Each row is a point on a tangle of strands that fork and nearly touch. The rows are in no order.
Two points are linked if the straight distance between their rows is under 65.4. Some points are linked to none.
Siro: 17; 1; 18; 27; 42; -22; -32; -31; -16; 27; -5; 1; -2; 28; 16; -18; 11; 17; 3; -21; 7; -4; 8
muros: -18; -19; -10; 33; 37; -13; 11; 16; -20; -6; 0; -21; 3; 23; 39; -30; 5; -15; 13; -27; -18; -17; 11
limag: 22; 8; -3; 15; -14; 8; -2; -13; -24; 3; -3; 24; 7; -21; -16; 16; -9; 23; -13; 44; -19; 20; -27
pab: -5; 0; 45; 35; -6; -19; -56; -2; 4; 19; -10; 26; 15; -22; 4; -13; -4; -9; 9; 48; -28; -8; -19
res: -8; 16; -21; 22; 3; 11; 68; 26; -10; -8; 10; 14; 1; -8; 28; -33; -15; -17; 13; -19; -21; -7; 4
noka: -14; 13; 12; 33; -5; 1; 17; 12; 37; 18; 4; 15; 18; -9; 4; -50; -37; -17; 19; -28; -15; 6; -21
Ruk: -10; 17; 4; 27; -8; -6; 17; 22; 39; 3; 5; 7; 18; -12; -7; -34; -26; -25; 38; -23; -4; 3; -25
fav: -3; -5; -24; 21; 31; -6; 44; 4; -16; -5; 3; -11; 14; -9; 8; -8; -7; -18; 36; -14; 2; -14; -13
soku: 4; -6; -8; -7; -16; 0; 8; -21; 0; 10; -20; -8; 24; -36; -42; 11; -31; 6; 3; 13; 4; 21; -45
tof: 18; 18; -17; -11; -6; 9; 22; 11; 34; -42; 25; 6; 4; 12; -36; 43; 7; 0; 18; 5; 36; 0; -7
Nisak: 12; 6; -13; 18; 7; 14; 30; 15; -13; -9; -5; 3; 3; 10; 12; -25; -11; 33; -18; -22; -20; 36; -6
zel: -18; -21; 3; 36; 34; -14; -2; 5; -4; 16; 6; -14; 8; 17; 29; -49; -12; -26; 16; -39; -17; -19; -2
Kured: -4; -1; -1; -40; -23; 2; -18; 5; 40; -9; 7; -15; 0; 5; -40; 18; -1; -1; -7; -18; 27; 4; -1
ses: -17; -11; -20; -2; 29; -17; 30; 22; -9; -34; 2; -21; -3; -13; -5; 22; 17; -32; 44; 8; -4; -31; 2
gavi: -8; 13; 4; -6; 3; -6; 25; 1; -19; 14; 2; 9; -5; -27; 10; 2; 4; -28; 17; 24; 3; -37; -5
sosi: -18; -55; -4; 12; 34; -15; -22; -3; -34; -15; -22; -40; -2; 17; 36; -6; 12; 6; -19; 9; -40; 10; 3
finov: 23; 10; -13; -14; 14; 7; 38; -36; -15; 22; 6; 16; -12; 9; -5; 22; 5; 5; 1; -6; 56; -14; -1
biz: -24; -8; 4; -1; -36; 2; -10; 37; 41; -21; -7; -3; 23; -35; -24; -10; -31; -26; 15; 18; -30; 27; -33
lok: 17; 23; 17; 8; -9; -3; -35; 12; 46; -24; 19; 18; 14; 30; -25; 17; 17; 14; 22; -8; 26; 5; 8
dum: -1; 1; -28; 15; 32; -13; 42; 8; -7; -35; 5; -11; 6; -3; -8; 21; 10; -14; 47; 0; 12; -20; -13
ziba: 0; -20; -31; 6; 15; 4; 36; 10; -28; -31; -10; -16; 3; 0; 2; 3; 0; 11; 9; -8; -21; 17; -12
nuteg: 0; -17; -16; -25; 10; -5; 15; -10; 17; -8; -5; -30; 10; -3; -34; 17; -4; -5; 23; -30; 32; -1; -16
gebi: -1; -5; -9; -3; 11; -4; 39; -31; -4; 28; -17; -13; 14; -22; -23; -8; -33; 1; 11; -28; 28; 14; -38
Miz: 3; 12; 11; -15; 20; -7; -9; -14; -17; 12; 2; 6; -30; 32; 39; -2; 33; 6; -20; -20; 19; -21; 55
kede: -5; -18; -19; 20; 35; -8; 18; 27; -43; -17; -1; -15; -8; 25; 42; -13; 21; 6; -1; -15; -22; -3; 27
ranin: 8; 9; 19; -4; 9; -14; -54; -7; 32; -16; 7; 0; -1; 26; -17; 17; 21; 10; 9; -3; 15; -5; 19
zud: 3; -12; 12; 8; 30; -16; -32; -6; -7; 19; -4; -10; -1; 28; 19; -23; 9; 10; -7; -24; -4; -4; 16
let: 4; -14; -26; -11; 11; 8; 57; -4; 0; -10; -11; -20; 11; 18; 6; -6; -4; -2; 7; -58; 30; 18; -4
nakog: -27; -7; -3; -7; -28; 1; -8; 45; 20; -29; -3; -9; 12; -29; -3; -4; -13; -26; 5; 18; -38; 3; -12
vofa: 17; 27; -14; -25; -24; 28; 67; -7; -15; 22; 5; 28; -23; -15; 4; 6; -8; 3; -17; 2; 27; -1; 3
nivun: 9; 27; 16; 16; -16; -5; -44; 36; 48; -26; 18; 25; 15; 30; -12; 2; 21; -2; 27; 3; 14; -4; 10
kapaf: 5; -1; -31; -1; 14; 5; 65; -8; 9; -13; 5; -10; 6; 13; -11; 0; -6; -10; 23; -47; 34; -1; -5
Tel: -18; -49; 3; -1; 35; -13; -10; -5; -37; -5; -20; -40; 0; 10; 39; -6; 12; -5; -6; -11; -27; -5; 10
vuga: 9; 25; -23; 0; -26; 13; 20; 19; -2; -44; 12; 9; 0; -18; -10; 44; 14; -5; 2; 50; -20; 6; 1
zazug: 13; 15; -6; 16; 36; -19; -10; -23; -4; -19; 5; 1; -4; 2; -11; 28; 18; 2; 30; 13; 13; -12; -8
sab: -8; -44; -10; -27; 5; -3; 4; -40; -16; 12; -30; -42; 24; -13; -18; 11; -14; -3; 1; -23; 23; 14; -27
Ril: 5; -12; 5; 0; 19; -26; -51; -47; -7; -14; -14; -35; -1; 1; -17; 38; 7; -1; -4; 20; -10; 13; 7
Maz: 1; 29; -14; 22; -1; 7; 52; 38; 11; -23; 11; 25; 5; 7; 18; -27; -8; -4; 16; -17; -17; 4; 1
Tadib: -21; -31; -23; -9; 16; -12; 28; 15; -16; -35; -9; -36; 10; -25; -5; 18; 6; -32; 33; 7; -21; -20; -5
Medim: -6; -19; -11; -10; 10; 6; 1; 3; -45; -10; -7; -13; -13; 4; 31; 11; 21; 12; -29; 9; -23; 4; 30
tinid: -2; 14; -15; -4; -14; 12; 28; 23; -29; -22; 5; 10; -4; -31; 10; 25; 13; -14; 9; 46; -28; -12; 5
nas: 13; -6; 2; -6; -6; 2; -40; -1; 27; -4; -2; -17; 11; 21; -33; 0; -5; 37; -13; -41; 7; 30; -8
pebe: 22; -1; 3; 27; 23; 3; -8; -18; -43; 19; -5; 17; -4; 20; 20; -19; 7; 41; -24; 7; -15; 9; 2
dubo: 24; 35; -18; 7; -21; 24; 34; 28; 17; -34; 13; 28; 2; 1; -13; 5; -4; 22; 4; -5; 2; 23; -2
kuvo: 16; 28; -3; -3; -11; 11; 5; 12; -6; -14; 13; 25; -17; 4; 7; 18; 22; 13; -9; 22; 0; -5; 21
zoko: -28; -36; 9; 6; -5; -1; -10; 3; 18; 17; -20; -26; 12; -25; -9; -35; -46; -1; -1; -3; -30; 22; -44
Kulez: -9; 7; -10; -3; 0; 0; 30; 9; -28; 0; -6; 5; -6; -31; 12; 9; 4; -20; 9; 32; -16; -22; -1
zal: -6; -10; 9; 46; -10; -11; -27; 25; 13; -26; 3; 20; 20; -6; 5; -7; -4; -15; 24; 48; -37; 10; -32
Pezit: 16; 36; -13; 12; -6; 14; 27; 26; 34; -37; 18; 19; 8; 23; -14; -9; -7; 24; 11; -34; 7; 25; -3
bude: -15; -22; 7; -62; -35; 5; -27; -3; 9; 15; -11; -33; -13; -8; -10; 18; -2; -5; -39; -15; 7; 4; 18
Rol: 15; -6; -20; -4; -4; 13; 6; 10; -11; -15; -5; -5; -7; 29; 5; -7; 5; 38; -23; -29; -9; 31; 11
gofe: 11; 31; -1; 18; -3; 7; 21; 26; 47; -24; 27; 16; 7; 25; -9; -7; 4; -3; 25; -33; 26; 1; 7
Val: -14; -28; -27; -7; 3; -5; 26; 2; -15; -32; -11; -29; 15; -37; -25; 25; -5; -30; 22; 32; -23; -8; -24
nom: -7; 7; -20; -1; 4; -1; 36; 20; 34; -34; -1; -12; 23; -9; -28; -3; -19; -5; 34; -24; 6; 17; -26
rit: -10; 15; 14; -44; -28; 21; 14; 29; 24; 9; 20; 19; -23; 9; 0; 4; 7; -11; -24; -6; 29; -17; 31
Zek: -8; -2; 41; -4; 14; -23; -62; -24; -5; 8; -18; -3; -18; -2; 15; 7; 12; -6; -23; 22; -18; -12; 33
kel: 10; 11; -21; -8; 13; 4; 49; -19; -5; 3; 6; 1; -5; 1; -14; 16; 1; 0; 15; -19; 45; -10; -7
rezir: 11; 31; 14; 31; -6; 11; -2; 11; 36; 24; 14; 29; 11; 22; 0; -44; -9; 6; 7; -36; 11; -5; 7
Vero: -4; -19; -17; -7; 2; 4; -19; 24; -3; -34; -1; -26; -3; 28; 6; -8; 13; 26; -23; -30; -25; 23; 17
kom: -32; -11; 12; -39; -34; 12; -9; 36; 0; 17; 0; -13; -21; -16; 18; -18; -8; -17; -24; -9; -13; -9; 30
gonu: 1; -3; -5; -18; -1; -7; 25; -25; 16; 19; -8; -15; 18; -19; -30; 2; -26; -11; 23; -28; 38; 5; -34
suv: -7; -14; 1; -42; -23; 7; 17; -12; -3; 26; -16; -17; 0; -15; -8; 1; -12; -5; -16; -28; 27; 3; -8
borib: -4; -9; -24; -19; 3; -1; 7; 13; 25; -35; -3; -29; 14; 4; -31; 12; -10; -5; 22; -34; 17; 14; -14
duku: -2; -24; -21; 24; 20; 5; -18; 22; -19; -34; -1; -16; -4; 30; 22; -12; 11; 31; -19; -4; -46; 23; 5
luz: 21; -7; -7; 27; 10; 8; -17; -24; -34; -1; -6; 5; 1; -1; -2; 3; -8; 39; -23; 43; -34; 27; -27
zat: -5; -1; -20; 21; 14; 4; 55; 3; -20; 12; -4; -3; 3; -4; 17; -32; -11; -18; 16; -16; -10; -14; -6
faset: -5; 22; 31; 4; -20; -23; -30; 7; 22; -5; 0; 33; 9; -28; -5; 22; 11; -41; 32; 57; 10; -23; -1
Semaz: -8; -3; 24; -16; 8; -14; -41; -1; 42; 18; 9; -20; -2; 28; -13; -16; 7; -4; 9; -46; 30; -8; 21
fegiz: 1; 10; -9; -11; -7; 3; 55; -20; -6; 37; 6; 8; -9; -6; 20; -10; -16; -32; 5; -24; 34; -27; 9
Zos: -9; 4; 7; -24; -49; 6; -26; 2; 22; 6; 2; -4; 9; -36; -31; 27; -14; -18; -13; 29; -6; 6; -15
tomu: -12; 0; 0; 21; -11; -13; -17; 41; 9; -35; 4; 5; 20; -19; -1; 5; 1; -23; 27; 34; -34; -2; -17
der: 0; 2; 17; -2; 17; -8; -21; -2; -9; 20; 1; -2; -19; 32; 35; -19; 22; 10; -14; -25; 6; -15; 39
lekis: 7; 8; -16; 9; 14; 9; 25; 0; -3; 12; 9; 6; -9; 27; 30; -24; 8; -6; -4; -51; 18; -16; 29
memom: 14; 29; 5; -15; -10; 14; 36; 10; 26; -2; 34; 35; -16; 12; -22; 25; 8; -3; 4; 10; 56; -19; 11
vudim: 13; 11; -18; -3; 8; 7; 1; 2; -39; -21; 2; 10; -17; 8; 22; 24; 27; 22; -19; 22; -15; 3; 27
zizez: -5; 20; 27; 7; -11; -23; -31; 17; 32; -14; 10; 28; 5; -5; 3; 9; 23; -34; 34; 36; 12; -26; 8
Gaziz: 4; 6; 2; -23; -19; 7; -36; 10; 47; -14; 8; -17; 5; 19; -42; 9; -2; 14; 0; -32; 25; 16; 2
Setu: 12; 30; -14; -5; -15; 25; 64; -3; -8; 19; 14; 31; -12; -6; 15; -9; -9; -13; 2; -13; 29; -18; 7
gefu: -2; -12; -24; -28; -11; 2; 5; -34; -24; -5; -12; -22; -7; -31; -17; 49; 8; -6; -13; 38; 0; 0; 5
kese: -6; 1; 14; 5; 0; 3; 0; -5; 3; 39; 1; 0; -3; 0; 11; -36; -12; -9; -6; -32; 7; -14; 4
mesu: -5; 2; 21; 54; -1; 4; -13; 12; 33; 27; 6; 23; 19; 0; 9; -62; -31; -10; 10; -22; -25; 11; -22
Pel: 15; -3; -6; -15; 2; 5; -15; -6; -24; 3; -4; -4; -9; 29; 10; 6; 19; 36; -33; -22; 4; 19; 24
vugut: 6; 7; 9; -25; 12; 4; 5; -24; -26; 19; 5; 12; -36; 27; 36; 14; 33; 9; -25; -8; 39; -17; 47
dava: -11; -31; -6; -13; -23; -1; -25; -21; -11; 11; -15; -34; 10; -33; -18; 10; -24; -7; -24; 36; -31; 15; -18
gana: -13; 10; 26; -16; 0; -20; 0; -16; -4; 25; -5; 8; -5; -41; 2; 11; -3; -33; 15; 38; 16; -36; -7
gegi: -7; 3; 28; 44; -10; -15; -45; 20; 11; 3; 0; 30; 19; -9; 10; -21; -4; -10; 19; 50; -31; -5; -23
gage: 10; -14; 5; 11; 3; 16; 2; -18; -47; 32; -18; 14; -7; 3; 20; -24; -7; 41; -44; 6; -20; 11; -7
Luri: 23; 23; -11; 14; -14; 8; 19; -9; -16; -7; -3; 23; 13; -19; -25; 14; -9; 19; 4; 31; -6; 17; -30
Gepen: -6; 6; 37; 6; 9; -16; -58; -5; -10; 12; -11; 4; -21; 11; 29; -8; 12; 10; -20; 16; -25; -10; 31
fipa: 10; 11; 5; -2; 24; -19; -15; -22; 22; -6; 8; -1; 1; 6; -27; 30; 9; -3; 34; 3; 40; -18; -6
Paz: -21; -13; 6; 19; 10; -6; 4; 8; -3; 36; 2; -5; 2; 1; 40; -56; -18; -24; -1; -36; -15; -22; 9
gizok: 3; 30; -11; 37; 7; 10; 29; 38; 15; -25; 20; 18; 10; 24; 19; -38; -4; -2; 16; -33; -22; 8; 1
lev: 16; 22; 13; -10; -15; 11; -34; -4; 1; -6; 6; 17; -13; 13; -9; 17; 18; 22; -28; 21; -2; 5; 23
bor: 28; 26; 0; 36; 10; 5; -3; 10; -6; -19; 8; 30; 3; 20; -1; -4; 11; 36; 6; 12; -15; 12; -7
Kidup: -14; 13; 32; -26; -26; -11; -16; -9; 14; 19; 0; 23; -8; -43; -10; 27; 1; -40; 15; 58; 7; -31; -1
gat: -25; -5; 25; 8; -20; -3; -23; 24; 19; 27; -3; 7; 10; -32; -5; -31; -23; -14; 5; 8; -20; -2; -20
nunaz: -13; 16; 10; -35; -40; 19; -3; 40; 31; -8; 12; 15; -10; -4; -4; 5; 4; -12; -15; 2; 4; -11; 17
pov: -2; 2; 41; 15; -7; -15; -54; -27; 2; 27; -11; 16; 4; -25; -3; -5; -2; -3; -3; 47; -17; -9; -12
mevum: -6; 15; 9; 34; 17; -9; -4; 37; -7; -3; 19; 12; -3; 19; 44; -34; 13; -12; 7; -4; -33; -18; 24
nini: -13; 18; 6; -28; -45; 11; -8; 27; 25; -2; 9; 14; -1; -25; -15; 15; -3; -18; -7; 22; -1; -4; -2
biv: -9; -49; -20; 21; 28; 3; -17; 6; -30; -18; -16; -24; -3; 20; 26; -10; 0; 21; -20; 21; -54; 21; -13
Tepez: -12; -43; -12; -4; 25; -16; 5; -10; -22; -5; -24; -44; 15; 7; 7; 1; 5; -4; 9; -20; -6; 2; -7
rata: 23; 33; -8; 7; -23; 17; 26; 10; 8; -9; 3; 31; 5; -12; -19; 4; -11; 15; 5; 12; 7; 16; -18
nimi: 16; 16; -10; 26; 11; 1; -13; 22; 7; -41; 14; 10; 5; 23; -4; 8; 18; 27; 13; 0; -11; 12; 2
Ris: 4; -13; -2; 9; -3; 16; 33; -2; -48; 29; -17; 14; -6; -5; 30; -24; -14; 28; -34; 15; -25; 17; -7
vaf: -7; -38; -5; 6; 4; -7; -29; -21; -16; -7; -14; -36; 4; -16; -8; 10; -10; -3; -15; 36; -39; 17; -14
dogo: 22; -6; 5; 35; 40; -16; -24; -35; -30; 17; -8; 10; -5; 18; 16; -12; 13; 36; -7; 8; -10; 7; -2
vek: 11; -25; -12; 28; 16; 10; 1; -17; -33; 4; -13; -3; 1; -5; 7; -9; -18; 25; -19; 39; -40; 26; -45
gak: 1; 5; 27; -12; 12; -19; -61; -11; 43; 2; 6; -11; 1; 25; -24; 4; 10; 6; 12; -22; 31; -11; 10
kez: 3; 22; 27; 39; -11; 10; -26; 17; 40; 24; 6; 28; 19; 17; -7; -50; -14; 8; 6; -29; -4; 5; -4
lasod: 4; -15; 10; -15; 7; -22; -62; -57; 4; 8; -15; -30; -3; -3; -24; 32; 6; 1; -17; 10; 6; 9; 7
zini: -22; -5; 7; -1; -31; 3; -17; 31; 2; 4; -5; 0; 3; -31; 3; -12; -21; -14; -13; 28; -36; 4; -9
Nupog: -6; 20; 31; 9; -18; -10; -36; 43; 46; -9; 23; 27; 7; 14; -3; -5; 19; -20; 31; 9; 14; -24; 15
nor: -19; -24; 16; -21; 23; -27; -23; -17; 2; 14; -7; -32; -4; 2; 3; -1; 11; -18; 9; -23; 20; -22; 6
Mupa: -8; -5; 16; -50; 7; 5; 8; -11; -3; 16; 16; 11; -35; 15; 12; 21; 20; -10; -26; 0; 44; -19; 42
nagur: 14; 22; -6; -10; -7; 6; 33; 11; 34; -25; 32; 21; -2; 9; -30; 29; 1; -13; 20; 5; 50; -16; -5
Romat: 8; -14; -18; -7; -2; 3; 33; -37; -22; 14; -21; -8; 13; -28; -29; 14; -22; 13; 3; 3; 12; 20; -39
fedu: 3; -14; -25; 0; 14; 7; 50; -13; -27; 6; -9; -9; 9; 18; 24; -10; 5; 12; -4; -49; 17; 16; 3
pufi: 20; 12; -20; -5; 2; 5; -1; 13; 15; -45; 15; -1; -2; 23; -20; 31; 17; 19; 10; -4; 15; 10; 4
bezek: 12; 2; -17; -17; -4; -4; -13; -34; -15; -20; -5; -17; -8; -16; -13; 53; 17; -6; -9; 42; -6; 10; 16
dipek: -10; 1; 16; -59; -12; 9; 1; 7; 22; 13; 23; 8; -27; 9; -5; 19; 12; -14; -22; 4; 41; -19; 35
kufu: 6; 8; -6; -6; 12; 6; 21; 14; 8; 5; 22; 2; -21; 32; 25; -10; 16; -13; -4; -41; 28; -18; 32
memav: 4; 39; 25; 3; -34; 18; -15; 38; 42; 6; 16; 48; -5; 29; 1; -15; 14; 7; -4; -3; 15; -10; 28
tasez: -9; 13; -8; 13; -10; -2; 26; 19; 40; -25; 2; 5; 22; -20; -27; -9; -25; -15; 37; -13; 6; 10; -34
zozi: 1; -2; -7; -37; -28; 22; 20; -12; -47; 24; -13; 3; -17; -13; 17; 16; 7; 20; -44; 8; 1; 5; 17
gopem: 9; 2; -22; -4; 9; 3; 0; -16; -26; -39; 4; -5; -17; 0; 3; 47; 27; 10; -5; 27; -9; 6; 26
koli: 10; 6; -19; 17; 51; -17; 22; -19; -19; -27; 8; -3; -2; 3; -5; 30; 18; -8; 46; 13; 23; -23; 1
fotem: -3; -27; -13; -28; -13; 16; 2; -18; -56; 6; -22; -15; -14; -2; 36; 19; 17; 20; -47; 6; -14; 11; 29
lifu: 3; -8; -17; 13; 13; 11; 31; -16; -21; 18; -5; -1; 1; 25; 35; -27; -3; 0; -7; -53; 14; 0; 11
Sema: -9; -12; 18; -48; -31; 5; -51; -19; 10; 27; -8; -15; -14; -2; -18; 13; 1; 4; -32; -9; 14; 1; 25
danar: -22; -42; 8; -13; -2; -12; -14; -22; 3; 30; -25; -36; 16; -17; -15; -13; -24; 0; -4; -33; 11; 15; -28
gisor: 8; 8; 18; 5; -14; -14; -54; -24; 2; 3; -8; 4; 1; -12; -9; 20; 5; -2; -6; 46; -26; 6; 2
ralis: -14; -9; -15; -50; -33; 11; -10; 12; 18; -14; -1; -31; -7; -6; -22; 20; 2; -10; -21; -9; 7; 8; 15
sof: 7; 23; 22; -30; -5; 6; 12; -18; 19; 8; 28; 40; -16; 8; -22; 35; 15; -3; -4; 34; 54; -21; 16
gedin: -22; -37; 15; -6; -1; 1; -9; -10; 1; 31; -24; -25; 7; -13; 0; -34; -34; 5; -18; -29; -14; 26; -30
bilo: 7; -24; -3; 18; 24; -15; -44; -38; -14; -26; -8; -36; 3; 2; -5; 28; 8; 7; -5; 37; -33; 16; -5
Vuk: 14; 0; -9; -16; 15; -9; -4; -28; 23; -10; 5; -13; 3; 10; -46; 33; 0; 3; 26; -11; 49; -3; -19
ren: 5; 2; -14; -37; -27; 18; 50; -11; -40; 23; -14; 10; -17; -20; 18; 12; -1; 6; -28; 0; 16; 1; 9
Pez: -10; 9; 36; 15; 11; -12; -25; 7; -22; 33; 2; 17; -16; 3; 42; -30; 10; -1; -17; 18; -23; -21; 25
Buded: 24; 32; 8; 35; 8; 4; 0; -2; 9; 16; 22; 32; -4; 29; 5; -24; 6; 16; 5; -23; 12; -14; 16
nudak: 25; 32; 6; 36; 9; 11; -11; -1; -2; 12; 13; 34; 3; 31; 2; -20; 6; 36; -3; -7; -2; 9; 5
Gonip: -30; -16; 23; 24; -3; -11; -19; 12; 23; 29; -8; -4; 14; -31; -5; -40; -37; -14; 16; 1; -21; -1; -39
kido: 16; -8; -20; -22; -15; 9; 20; -41; -29; 6; -16; -8; 4; -28; -27; 35; -5; 15; -20; 21; 9; 16; -18
sepe: 15; 9; 13; -12; -8; 9; -32; -6; -7; 12; -1; 8; -9; 13; -5; 3; 11; 32; -30; -5; -2; 8; 20
degak: -18; 1; 23; -25; -47; -5; -32; -6; 15; 20; -7; 0; 6; -51; -26; 24; -12; -32; -1; 55; -7; -13; -11
rodid: -7; -23; -2; -6; -21; -3; -16; -20; 3; 14; -14; -20; 14; -49; -32; 10; -32; -12; -4; 37; -23; 20; -44
luvip: 10; -6; -30; 21; 13; 17; 43; 6; -24; -26; -8; 3; 6; 7; 5; -14; -13; 33; -10; -2; -27; 38; -24
kal: -8; 20; 24; 26; 15; -8; -15; 27; -11; 17; 11; 26; -10; 3; 42; -34; 12; -17; 4; 19; -27; -27; 21
rez: 6; -9; 22; -34; -3; -11; -50; -43; 12; 14; -9; -16; -13; 1; -16; 29; 9; 0; -23; 2; 23; 0; 18
Gisol: 1; -48; -10; 33; 28; 1; -15; -17; -21; -9; -16; -20; -1; 17; 15; -11; -17; 28; -9; 22; -47; 22; -37
Kibo: -2; 14; 13; 4; -9; 6; 18; -17; 2; 49; 8; 17; -5; -8; 9; -29; -13; -24; 5; -20; 23; -29; 2
pekip: 4; 19; -4; 41; 10; 10; 5; 41; 1; -9; 17; 19; -2; 31; 33; -39; 9; 10; -2; -21; -26; 0; 16
puf: 6; 6; -8; -47; -33; 11; 16; -10; 6; 6; 9; 2; -15; -18; -29; 38; -2; -5; -18; 20; 26; -7; 1
nuko: -2; 2; 5; 16; 0; 10; 30; -1; -37; 39; -6; 15; -10; -24; 36; -33; -19; 1; -15; 11; -19; -9; -7
lalu: -18; -54; -4; -23; 22; -16; -6; -30; -31; 12; -30; -53; 19; -3; 11; 13; 6; -8; -1; -20; 14; 6; -10
vomu: 1; 22; 0; -5; 0; 5; 2; 22; 29; -10; 21; 6; -9; 29; -3; -5; 14; 3; 8; -30; 20; -11; 18

A fork is a point with three links, a tip a point with one. Leave the first point through the second and follow the links. Name the first fork or tip that comes.
gedin, danar | biv
soku, rodid | nas
Siro, zud | Kidup
dipek, Mupa | nuko
Tepez, lalu | nakog
ren, zozi | vudim
koli, zazug | nuteg

Follow the links from the first point to the second, and from the first to the third. Name the last point that the two ways share.
Tadib, nuteg, gizok | dum
gonu, Sema, sepe | Romat
Medim, limag, lalu | biv
nini, gavi, lok | Kidup
vugut, Kulez, lok | Kidup
